Each row is a point on a landscape with many valleys, with its height.
A ball rolls from a point to the lowest of its 2 nearest points, and stops where none of them is lower. Distance is the straight distance between rows; heights are no part of it.
q_298 h=37.0: [ -9,  20, -22,  26,  25,  18,  -9, -19,  -7,  31,  -3,   3, -24,  -7,   6,
  -7, -12,  25,  10,  -9,  12,  -6, -13,   3]
q_944 h=39.0: [-14,  16,  23,  -6, -20,   5,  18,  -4, -29, -16,  24,   0, -23,  21, -15,
  -3,   4, -10,  -6,  -9,  29,  -7,  -3, -20]
q_979 h=17.3: [-16,  -4, -34,  10, -33,  -9,  35,  14,   3,  35,  14,  22, -15, -20,  14,
   2,   3,  19, -12, -14, -13,  20,  13,   6]
q_20 h=33.7: [-22, -20,   0,  28,  19, -36, -26, -30,  20,  -5, -23, -20,  -6,  13, -36,
 -18,  30,   6,   3,  -8,  -3,  16,  20,  35]
q_514 h=26.6: [-24,  -3,   2,   5,  30, -24,  -1, -31,  21, -14,   0,   0,   6,   2,  -4,
 -28,   3,  21, -20,   0, -22, -15,  11,   9]
q_666 h=51.9: [-15,  22,  -3, -24, -46,  25,  22,  14, -15,  -3,  -3,   1,  29,  -4,  19,
   7,  -4, -20, -10,  -1,   6,  -6,  13, -44]
q_217 h=44.7: [ 14,  41, -10,  -8, -11,   5,   7,  27, -14,  17, -23,   9,  -6, -16, -22,
 -19, -41, -14,  30,  -9,  11, -13, -24, -24]
q_876 h=36.7: [-14,  -5, -19, -11, -35,  -3,  -2, -45,  15,  -1,   5,  -2,   0,  13,  26,
  -3,  -4, -27,  14, -11,  30,  15,  -7, -11]
q_285 h=27.6: [  4,  14, -19,  -9, -11,  -2,   8,   1, -16,   4,   4,  45,   9, -45,  19,
 -25, -19,   9,  -3,   3, -13,  23,  -7,  -7]
q_262 h=9.1: [ 28,  19,  12, -16,  -2,  -8,  -2, -28,   3, -10,  -3,  31,  12,  26, -22,
  27,   7,  11,   2,   8,   5,   4, -10, -20]
q_803 h=41.7: [ -4, -30,   0,   7,  -4,  -9,  11,   1, -18, -11, -17,  -9, -21,   8,   6,
  27,  35,   5, -25,  23,   0, -33,  17,  29]
q_390 h=44.3: [  0,  19,   8,  41,  -2,  50,   4,  -4,  15,  28,  -7, -16,  30, -19,  11,
   1,   5, -13,   9,  28,  28, -18, -24, -15]
q_491 h=36.4: [ 10,  28,  17, -14, -14,  -2,  11,  -2, -27, -22,   4,  25,  -5,  -1, -27,
 -14,   3, -15, -45,  -7,  16,   5,   7,  -2]
q_687 h=19.7: [ -2,  18,  13, -47,   8, -37, -21, -23,  14, -45,   8,  18, -10,  51, -11,
   8,  26, -34, -31, -19, -26,  -7,  -3,  56]
q_796 h=42.7: [-23,   0, -18,  18,  -7, -44,  10, -18,  -2,  -4,   7,   9, -26,  16,   6,
  24, -16,  17,  39,  -6,  12, -12,  12,  19]
q_146 h=49.2: [  2,  16,   1, -25, -43,  24,  44,  39, -17,  36,   6,  -7,  26, -19,   1,
   2,  -1, -14,  14, -11,  13,   9,  -9, -36]
q_761 h=46.8: [ -4,  10, -17, -23,  -7, -21, -11,   1, -15,  -1, -14, -15, -22,   9,  14,
  23, -13,   6,  -5,  -2,  51,   3,  12,  -5]
q_628 h=30.9: [ 16,   5,  -4, -11,   5,  -1,  -4, -11, -25,  -3,  18,   4,   2, -50,  21,
 -50, -19, -20, -10, -16,   6,  19, -29, -17]
q_124 h=52.1: [-25,  -7,   6, -18,  23,  41,  -6,  20,  13,  12,   7,  19,  50,  -5,   7,
 -10,   4,  14,  14,  22, -11,  -6, -34, -38]
q_743 h=55.5: [  6,  -8,   8,  -6, -18,  31, -18,  44,  -9,  27, -15,  -4,   0, -21,   9,
  -3,   3,  40,  18,  -3,   2, -20, -36, -22]
q_777 h=27.5: [-14,  13, -18,  42,  -8, -24,  11,   5,  12,   1,   2,  -1,  -7,  18,   6,
  -4,  16, -11,  12,   5,   6,  13,  28, -20]
q_389 h=48.1: [-35, -22, -24,   1, -20,   4,  -5,   5, -14,  20,   0,   5,  -7,  -2,  19,
  -3, -18, -22, -13,  26, -13,  -4, -20, -10]
q_129 h=30.7: [-13,   3, -33,  24, -44,  -4,   4,  -6,   0,  -7, -22,   1, -17,   9,  -3,
  46,  14,  -7,  30,  -9,   4,  14,  15,   9]
q_472 h=45.5: [ 14, -38, -35,  30,   1, -35,  24,  17, -14,  32, -10, -13, -14,  20, -20,
  19,  19, -46,   1,  -6, -27, -14,  23,  43]
q_81 h=23.2: [ -7,   1, -14,  -1,  31, -18,  12, -18,  19, -11,  11,   6,  -7, -13,   4,
 -45,  -2,   5,   4,  21, -12,  19, -14, -12]
q_61 h=35.1: [-20,   5,  24,   0,  34,  20, -13,   4,  34, -22,  28,  -5,  20,   0,   4,
   9, -18,  28,  -6, -14,  28, -22,  -8, -12]
q_552 h=52.0: [ 21,  24,  17,  43, -11,  43,  15,  -2,   2,  28, -14,  -7,   4, -42,  -3,
 -12,   2,  21,  19,  34, -31,  -1, -14,  10]
q_11 h=48.5: [ 25,  33, -11,  34,  22,  37,  22,   8,  23,  31, -26, -10,  37, -40,   5,
  -7,  -9,  14,   3,  24,  -8, -26, -13,  -5]
q_986 h=44.9: [-15, -22, -23,  -9,   9, -38, -18,  14,  -5,   0,   2, -13, -36,  24,  15,
  32,  -8,  11,   3,   5,  22,   0,  21,  25]
q_598 h=55.0: [ 14, -16,  -2,  29,  -8,  25,  -7,  -6,  -9,  -2,  15, -11, -16,  -7, -11,
  25, -18, -25, -15,  -9, -45,  10, -23,  12]
q_801 h=49.3: [ 21, -43, -17,  17,  15,  10, -12, -10,  10,  -6,   9, -14, -32,  17,   0,
  -5,  27, -66,  37, -43, -18,  -9, -14,  66]
q_409 h=30.8: [ -4,  -1, -19,   3, -13,   9,  33,  16,  21,  31,  -8,  19,   3, -18, -17,
 -38,  -3,  -9, -14,  14,  11,   6, -42,  -8]
q_603 h=44.0: [ -3, -26,   5,  22,   8, -23,  -2, -27, -39, -31,  21,  15,  -8,   0,   3,
  12,  14, -38,  -1,  18, -19,   7,  12,  60]
q_541 h=25.3: [ 13, -13,  11, -22,  30,   2, -37, -14, -25,  11,  13, -13,  20,   4,   3,
   6,  -9,  24, -26,   1,  -6,   5, -14, -33]
q_775 h=38.8: [-26,   1,   3,  13,  34,   7,  10,  22,   1, -20,  30,  -7, -15,   2,  -1,
  -9,  -7,  30,  -1,  -2,  -6, -35, -15, -20]
q_15 h=48.8: [  5, -50,   0,  -1,  17, -34,   2,  -5, -15,  -7,  24, -18,  -3,  -4,   9,
  41, -10,  -5, -19, -18, -27,  -7,  21,  30]
q_12 h=27.9: [ 30, -10,  25,  43,  22, -34,   6,  -3, -20, -17,  29,   0,  -8,   8, -36,
  21,   8,  -5, -33,  -5,  -6,   9,  14,  17]
q_54 h=43.0: [ -7, -35,  -9,   7,  -7, -35,   6,   9, -25, -41,  17,   5, -20, -11,   3,
  19,   4, -29,   9,  14, -19,  20,  -7,  25]
q_630 h=33.3: [ -9,   4,   5,  24,  -4,  28, -22, -13, -14,  12,  32, -13, -13,  -6,  34,
  -1, -11,  18,   5,  -8,  10,  19,  -2, -16]
q_799 h=22.1: [ -1, -27, -12,  22,  19,  -5,   4,   3,  14,  22,  -5, -22,  -5, -14,  -5,
  35,  -7,  43,  32,  10, -16, -22, -24,   8]
q_188 h=34.1: [  0,  18,  20, -11,   3,  14,  12,  -3,   5,  14,  -1,  -3,  16,  24,   1,
  14,  25,  33,  39,  16,  20,   0,   0, -44]
q_155 h=57.5: [-12,  -8,  -3, -23, -10,  -2,   3, -12,  16,  27, -15,   4,  54, -17, -12,
  -5, -27,   3,  -5,   1,   0,  19,  21, -14]
q_138 h=53.0: [  5,   7,   8,   5, -17,  13,  11,  -8, -12,  -9,   9, -27,  10, -16, -19,
  38, -23, -14,  15,  12, -34,  20, -10, -14]
q_27 h=39.5: [ 10,  23,  34, -31,   4,  29,  -4,  25,   3,  -8,   7, -17,   7,  -3, -20,
   7, -24,  14, -27, -28,  11, -10,  14, -13]
q_50 h=50.9: [-23,  17,   1,  -5,  -2,  11,  -8, -23, -19,   0,  24, -12, -10,  10,   3,
  16, -42,  -6,   3,   0, -42,  18,  11,   2]
q_798 h=26.8: [ 14, -12, -26,   1,   7,  -1,  33, -12,   8,   4,   8,  21, -24,  -7,   6,
 -22,   1, -16, -13,  17, -17,  15, -34,   6]
q_790 h=47.3: [  4, -40,  -3,   6,  15, -29,  13,  -3, -21,  -6,  17, -18, -10,   7, -18,
  21,   7, -51,   2, -30, -29, -31,  26,  56]
q_975 h=40.0: [ -9,  28,   3,   7,   4,  51,   8,  22,   8,  32, -22,   1,  58, -38,  28,
  -8,  -1, -10,  39,  18,  43,  -5,  -3, -14]
q_725 h=58.9: [  4,   5,  -8, -10, -13,  39, -20,  -8,   1,  49, -28,   5,  41, -11,   7,
  -7, -27,  -4, -12, -16,  -4,   6,  -4, -24]
q_642 h=45.4: [-22,   7,  -2,  11, -13,  14,  10,  20, -30,  39,  21, -14,   1, -10,  19,
  18, -27,   3,  -3,  23,  -4, -17, -26, -20]
q_67 h=13.5: [-14,   1,  13, -18,  -1, -30,  -8, -22,   0, -32,   2, -22, -28,   6,   1,
 -18,  22,  -1, -11,  -5,   9,  24,  25,  24]
q_229 h=42.5: [ -8,   9,  23, -17,  -2,   7, -14,  21,  28, -24,  -2, -28,  -4,  13, -30,
  -4,  14,   4, -45, -32,  -2,  17,  22, -11]
q_167 h=16.8: [ -1,  -6,   9, -23,   7, -24, -26, -13, -13, -32,   2,  -5, -34,  36, -15,
   3,  30, -32, -23, -11,   7,  15,  -2,  49]
q_141 h=40.1: [ -8,  15, -14,  23,  -6, -20,   7, -24, -10,  21,  -6,   7,   3, -19,   2,
 -10, -24,  24,  41,  -2,  -1, -25,   2,  -1]
q_68 h=41.5: [-10,  21,  21,  -3, -17,  11,   8,   2, -29,  -6,   2,   9,  27,  10,  -7,
 -11,  29,  -5,   3, -16,  48, -19,   5, -50]
q_641 h=35.8: [-19,  -6,  14,  25,   3, -10, -14, -27,  13,  12, -23, -12, -20,  18, -21,
 -30,  26,  10,   2,  11,  43,  12,  12,  16]
q_884 h=42.6: [ 16, -10, -28, -23, -20, -16,   5,   3,  10, -12, -15,  14, -31,  11,  16,
  -6,   3, -13, -23,  -1, -17,   4,  22,  20]
q_964 h=18.0: [ 11,  -3,   3,   1,  26, -12,  -3,  -5,  41, -44,   8,  -8, -16,   5,  -6,
  29,   4,   5,  -7, -23, -16,  -5,  33,  49]
q_586 h=41.8: [  4,  -2,  -8,  -4,   7,  22,   0,  18,   4,  -9,   7,   0, -27,   8,   7,
   2,  -7,  34,  -6,  -8, -40, -51, -27, -11]
q_34 h=23.6: [ 14,  18,  34,  21,   8, -30,  -2, -16,   7, -17,  -2,  -1,  -3,  31, -48,
   9,  23, -15, -27,   7,  -8,  28,  29,  21]
q_83 h=21.1: [-13, -18,  -9,   4,  14, -23,  -5,  -6,   2,   8, -24, -17,   2,  -6,   3,
   4, -25,  -2,  -4,  33,   0, -25,  18,   9]
q_233 h=22.8: [-12,   6,  -2,  22,  -6, -10,  13, -16,  20, -19,  20, -25, -21,  32,   0,
   9,  32, -33,  21, -14,   3,  35,  27,   9]
q_216 h=30.5: [ 39,   3,  -4,  41,  14, -20,  18,   1, -16,  23,   4,  -7, -13,  -9, -24,
  13,  -2,  25, -22, -15,  -8,   4,  23,   4]
q_831 h=19.8: [ 22,  15,  22, -13,   3, -55, -25, -22,  18, -20,   5,  14,   1,  45, -34,
   5,  39,  -9, -41, -12, -19,  37,   4,  19]
q_537 h=22.7: [-30,  -5, -24,   9, -30,   8,  30,  11,   1,   5,  11,  12,   5, -29,  -7,
  18,  -1,  12,  15,   9, -12,  39,  -3,  -7]
q_302 h=43.9: [  2,  27,  -3, -13, -11,  -8,  10,  38,  -9, -16,  12,  37,  24,   0,  -9,
  -6,  15, -10,   1,  -7,  27,  15,  -4, -50]
q_78 h=37.2: [ -9,   6, -16,   5,  13,  22, -16,  36, -23,  30, -23,  24,  34, -44, -24,
 -38, -21,   1, -27, -14,  22, -10, -19,  -7]
q_77 h=29.6: [ -6, -16,   1,   6,  -8,  -6,  31,  16,   8,  13,  -5, -13,   7,   6,  -6,
  32,   6,  32,  46,  25,   3, -15, -10, -33]
q_634 h=48.3: [-19, -53,  -6, -12,  44, -19, -27,  18,  17, -21,  34,   4,  15,  36,   9,
  30,  40, -42,  32,  10, -21,  12,   9,  53]
q_370 h=47.5: [ 11,  12,  29,  22,  -2,  46,  -2,  -1,  -7,  12, -15, -13,  38,  -7,  -5,
 -12,  -3, -13,  11,  29,  -8, -25, -35, -44]
q_62 h=26.1: [-16,  -1, -25,   7,  -1, -15,   5,   4,  -1,  -6, -24, -27, -19, -17,  18,
  -4,  -7,   9,  24,  29, -31,   9,  23,  -4]
q_949 h=26.9: [ -7,  25,  16, -19,  15,  17,   5,  -1,  42,   8,  13,  33,  38,  -2,   3,
   3,  -9,  45,  12, -10,   6,   9,  19,   0]
q_112 h=61.7: [ 31, -18,  27,  26, -17,  -2, -21,  -8, -23,  14, -17, -19,  -4,  12, -41,
  11,  -5, -14, -27,   0,  -3,   1, -11, -13]
q_593 h=54.8: [  2,   2,  27,  37, -18,  33,  19,  25,   6,  13,  10, -16,  -1, -29,   8,
  13,  11,  22, -13,  26, -24,   9,  15,  29]
q_312 h=37.7: [ 36,  11,  19,   3,  -9,  -1, -21,   7,  15,   8, -10,   9,  33,  11,  24,
   2,  -2,  21,  27,  15,  22,   6,   4, -41]
q_926 h=57.4: [ 12,  -1,   8, -16,  24,   3,  14,  20, -24,  21,   5,   2,   7, -25,  -2,
 -11, -10,  34,  20,  13,   1, -19, -29, -19]
q_499 h=38.9: [ 15, -30, -21,  -8,  -7, -32,  12, -41,  -2, -15,  13,  -2,  -9,  11,  25,
  24,  16, -11,  11,  -6,  22,  14, -17,   5]
q_453 h=35.9: [-21,  14, -10,   6,  -6,  14, -18,   1, -22,  31, -25,  14,  43, -18,  17,
 -10,   0,  14,  25,  12,  44, -18,   4, -25]
q_360 h=31.0: [-24,   4,  12, -31,  -3,  23,  -1,  -2,  27,   0,  20,   0,  27, -13,  33,
  12,  -9,  26,  19, -12,  26,   0,  13, -10]
q_65 h=47.0: [ -8, -45,   8,   2,  22, -17,  -9,  11,   9, -17,  27,   3, -10,  38,  28,
   7,  49, -24,   1,  -4,   0,  -3,  24,  51]
q_827 h=34.2: [-23,  -8, -31,   6, -36,  10,   1, -22,  32,   3, -14, -23, -13,  13,  14,
  22, -11, -23,  32, -33,   9,   1,  -9,  -1]
q_547 h=41.4: [ 43,   6,  17,  18,  -6, -19, -13,  16,  22,  13,   0,   2,  -4,  15,  12,
   4, -12,  32,  -1, -18,   4, -12,  20, -16]
q_156 h=59.0: [ 28,   8,  36, -15,  11,  29,   3,  14, -53,  -3,  -9, -17,   7, -46, -13,
 -19,   2,  19,  18,   5,  15, -17, -30, -14]
q_177 h=21.4: [ -6,  -1,   6, -34,  -2,   0, -41, -20, -27, -21,  10,   6,  -5,  16,  10,
  28, -19,  19, -28,  -7, -19, -15,  -6, -13]
q_382 h=15.5: [ 29,  46,  17, -39,   2, -45, -25, -25,  21, -22,   1,  22,   4,  46,  -9,
  -3,  21,  10, -15,  -4,  -6,  14, -12, -11]
q_38 h=41.9: [-29,  -8,   9,  12,   7,  13,  10,  19, -14,  20,  21, -22,   2,  12,   5,
   6,   1,  12, -21,   2,   0, -22,   4, -31]
q_413 h=44.6: [ 12,   1,   4,  13,  15,  -1,  -4,  16,  28,  -6,  -6,  -9, -19,  26,   7,
 -15,  -1,  27,   3,  -5, -40, -13,  13, -13]
q_635 h=67.1: [  2,  -4, -23, -18, -14,  15, -17, -22,  27, -12, -37,  -4, -11,   9,   2,
  -6,  17,  11,  -7, -14,  25, -17,  -9, -11]
q_937 h=45.9: [ 18, -27, -16,   2, -11, -12,  30,  -9,   3,   5,  11, -14, -54,   6,  21,
  10,  -2, -11,  19, -19, -19, -11,  -7,  43]
q_313 h=41.6: [-16,  34,   8, -17,  -1,  -3,  15,  11, -35,  10,  13,  -3,  -4,  11,  -6,
 -23, -27, -17,  14,  -2,  18, -19, -17, -44]
q_582 h=33.8: [ 27,  10,  13,   6,   3,   3,  15, -21, -34,  -3,  11,  12,   4, -23,  -6,
 -35, -10,  -9, -33, -13,  -3, -17, -10,  -7]
q_800 h=44.2: [ 31, -22, -22,  -2,  -6, -27,  34,   7,  -1, -24,   5,  12, -44,   5,  37,
   7,  18, -15,   0,   1, -27,  -7,  25,  53]
q_693 h=22.6: [ 28,  -7,   4, -31,  33, -24,   5, -24,  42, -38,  11,  15, -10,  42,  -5,
  16,  27, -13, -23, -11, -24,  10,   9,  51]
q_481 h=65.2: [  7,  31, -13, -15,  23,  15, -26,  -9,  22,  11,   1, -10,  -6,   2,   5,
  -2, -34,  -5,  -6,   1,  39,  24, -16,  -9]
q_536 h=31.9: [-12,  30, -27,  23,  -6,  -9,   3,   3,   9,   6, -14,  27,  13,  10,  20,
  -5,  -3,   2,  16,  11,  34, -12,  17, -34]
q_714 h=53.7: [ -1,   0,   3,  -8,  11,  45, -14,  41,   3,  30, -12,  31,  32, -17,  15,
 -17,   6,  41,   5,  -5,   7,   5, -14, -13]
q_176 h=50.1: [  0,   6,  16,   3,  14,  55,  -1,   9, -23,  20,  -5,  20,  59, -36,  17,
 -20,  13,  -8,  24,   8,  -4, -18, -50, -24]
q_351 h=43.4: [  9, -31, -22,  33,   2, -28,  11, -10, -19,   1, -35, -10, -21,   5, -17,
   2,  27, -23, -15,  13,   4, -13,  22,  42]
q_789 h=39.9: [  2,  10,  18,   4,  19,  32, -29,  17, -11,  -2, -12,   9,   3, -17, -25,
 -39,  -6,   6, -33,   1,  17,  -5, -14, -15]
q_169 h=46.4: [ 17,  21,  -1, -36,   1,  14,  24,  40, -15,  32,   5,  22,  43,  -3, -10,
   2, -12, -19,  11,  -8,  32,  15, -21, -35]
q_846 h=45.7: [  9, -32,  -6,  -8,  22, -13,  21,  24, -10,  -6,  13,  -2, -30,  13,  24,
  11,  35, -26,   8,  13,  -6,  -8,  41,  78]
q_383 h=66.3: [ 20,  -1, -18, -34,   7,  10, -25, -10,  26,  20, -22,  -3,  19,  10,   6,
 -13,   2,  13,   7, -18,  46,  11, -22, -29]
q_90 h=22.0: [  8,  11,  21, -17,  12,  11, -14,  -1,  42,   1,  11,  25,   8, -15,   5,
  -1, -29,  24, -15,  13,   2,  25,  24,  19]
q_916 h=39.1: [ -7,   7,  -2, -18, -13,  29,  15,   8,  -3, -12, -37, -11, -17,  19,   4,
   7,  18,  -3, -24,  31,  13, -40,  28,   5]
q_997 h=29.5: [-16,   6,   4,  -2,  27, -13, -25, -13, -21,  17,  22, -15,  23,  -5,  36,
  -4, -10,  29,   7,  -5,  11,  -1,  18, -33]
q_323 h=23.4: [  3,  -2, -29, -29, -16,   5,  23,  20,  -2,  44,  -6,  24,  16, -36,  26,
 -21, -11,  19, -14, -13,  11,   5,  -1,  -4]
q_543 h=18.3: [-18,  16,   1, -12,   1, -27,  16,   4,  16, -43,  10, -34, -30,  20,  -7,
   0,  26,  -6,  27,  -1,  17,  27,  18, -13]
q_374 h=64.0: [  5,  21,  15,   2,  12,  11, -25,  14,  11,   3,   0,  -5,  -5,  13, -20,
  -3, -37, -15, -21,  33,  17,  27,  -4,  -5]
q_334 h=41.1: [ 11, -50, -18,  -5, -10, -34,  23,   2, -23, -10,  15,  -9, -11, -10,  -5,
  41,   2, -26,   2,  18,   9,  18, -31,  -1]
q_821 h=56.2: [-33,   1,  17, -35,   1, -13,   8, -14,  22,   7, -10,  24,  66, -15, -14,
 -33,  -2,  10,  29,  -1,   3,  23,   2, -18]
q_859 h=57.3: [  6,  13,  19,  21, -22,  41,  21,  58,  27,  23,  -1,   5,  18, -33,   1,
  -1,  -5,  33, -16,  15, -25, -10,  -5,  -3]
q_401 h=13.6: [ -7, -26, -16,  23,  25,  -3,   5, -11,   5,  20, -10,  -7,  -7, -17, -13,
  11, -31,  12,  -5,  34, -33, -22, -29,  19]
q_162 h=33.9: [-21,  -3, -20,  21,   1,  28,  -4,   0,   7, -28,  11,  -2, -37, -10,  19,
 -26,   5, -17, -19,  -5, -27,  18,  -2,  14]
q_46 h=50.5: [  7, -12,   1,  19,   0,   3, -24,  -3,   7, -32,  13, -15, -42,  36,   6,
   0,   8, -55,  23, -25, -13,   6, -18,  31]
q_134 h=31.6: [-32, -28, -29,   8,  -2,  -4,   3, -16,  23,  -1, -14, -26, -23,  -1,  -7,
  -5,  32,  -3,   5, -25, -12,  26,  27,  30]
q_919 h=47.4: [ 28,  30,  -5,  14, -19,   8,  10, -11, -28,  32, -29, -17,  -8,   1, -20,
   2, -20, -25,  22,  -4,  12,  -7, -17, -28]
q_397 h=24.2: [ 20,  -5, -14,  23,  18, -14,  15, -15,  26,  -1,  -3,   1,  -7,   5, -32,
  38, -16,   8, -23, -31, -23,  -2,  26,  32]
q_232 h=31.5: [ -9, -31,  -3,  31,   9,  -5, -22,   5,  24, -40,  11,   0, -10,   9,  27,
 -18,  12, -27, -18, -14, -29,  -9,   4,  23]
q_391 h=44.4: [  0,  25,  -5, -42,  -1, -18,  19,  13, -12, -15,   4,   3, -14,   2,  -6,
  -3, -32,  -3,  15,  14,  49,  -1, -12, -17]
q_723 h=47.7: [ 42, -31, -19,  23,  -7,   6,  17, -11,   3,  -2,   0, -22, -35,   7,  18,
  28,  37, -34,  24, -26, -20, -24, -13,  49]
q_795 h=54.9: [ -3,   8,  34, -32,  -2, -15, -19,  -7,  14, -16, -12,  13,  48, -10,  14,
 -46, -10,   4,  29,   3,  23,  -5,  -6, -27]
q_535 h=53.6: [-14,  24,  27, -25,  28,  18, -21,  13, -13, -11,   7,  24,  54,   5,  16,
 -27,   7,  12,  22,   4,   8,  -4,  -1, -41]
q_208 h=42.1: [-19,   8,   8,  -3,   6,  18, -29,  17,  -6, -30,  -7, -14, -13,  -6, -31,
 -20,   6,  16, -32,  -1, -21,  13,   7, -20]
q_449 h=38.1: [ -3,  11,  34,  21,  -1,   2,  -9, -41,   5,  15,  -3,  -9, -14,  42, -13,
 -15,  14,  21,  10,   5,   1,  -3,  23,   0]
q_198 h=62.8: [ 18,   1,  22,   1,   0,  -9, -32, -14,  -9,  -5, -13, -22, -22,   9, -24,
 -23, -16,  -1,   6,  10,   3,  19, -10,  -8]
q_26 h=29.4: [-25,   8, -31,  -5,  -1, -13, -16, -16,  31, -34, -21, -17, -12,  -4,  -4,
   5,   6,   9,  18,  -4, -27,  30,  31,  15]
q_838 h=29.2: [-22, -36,   7,  12,  26, -30, -16, -22,  25, -25,  17,  -3,  -7,  21, -11,
 -25,  11, -13,  -5, -28, -35, -18,   3,  36]
q_900 h=49.6: [-22,  -1, -16,   1,  -7,   4,   0, -15, -26,  15,  17,  15, -11,  -2,   7,
  10, -18, -12, -33,   9, -11,  31,   8,   3]
q_885 h=60.4: [ 18, -16,  27, -11, -15,  16, -11, -11, -44,  17, -18, -23,  12, -26, -31,
   9, -11,  12, -10,   4,  -7, -14, -26, -14]
q_484 h=35.7: [ -2,  15,  17, -35, -10,  40,  13,  29,   7,  -3, -12,   0,   3, -10,   9,
  11,  -4,  19, -14,  19,  17, -22,  10,  -3]
q_843 h=34.3: [ -7,  -3,  -3,  -1, -28,  16,   8,  19,  -7,  18, -17,  27,  20, -32, -24,
 -35, -29, -20, -25,   1,   2, -15, -23,   0]
q_939 h=40.9: [ 27,  11, -10,   3, -38, -20,   4,   8,  -4, -34, -23,  36,  -8,   1,  11,
   6,   6,  -6, -14,   5, -17, -14,  28,  -2]
q_130 h=38.7: [ 17,  32,  13, -26, -17, -11,   7,  -6, -19, -41,  -6,  36,   5, -16,  13,
 -26,   3,   6,  -8,   7,  17, -15,  19,  -8]
q_836 h=16.5: [ 14,  -7,  19, -37,  -6, -13, -27,  -4,   4,   6,   0,  23,  -3,  13,  11,
  13, -30,  20, -12,  12,   0,  12,   2,  11]
q_209 h=27.1: [-15,  -9,   2,  -3, -36,  -8, -16,  -1,   8, -15,   1,  13,   8,   0,  -7,
  22,   7,   7,   7,  -9,   6,  29,   7,  -4]

Where does a ball stop that starts at each point below?
q_986 | q_836
q_603 | q_979
q_15 | q_979

Call two points neighbours if one is among the 2 nearest of the other. Go from one point of each pair to the other, from neighbour to neighbour, staying as low as possible. Name the highest point that can't be avoided.
q_964 / q_262 | q_216
q_81 / q_484 | q_229
q_800 / q_484 | q_790
q_964 / q_67 | q_693
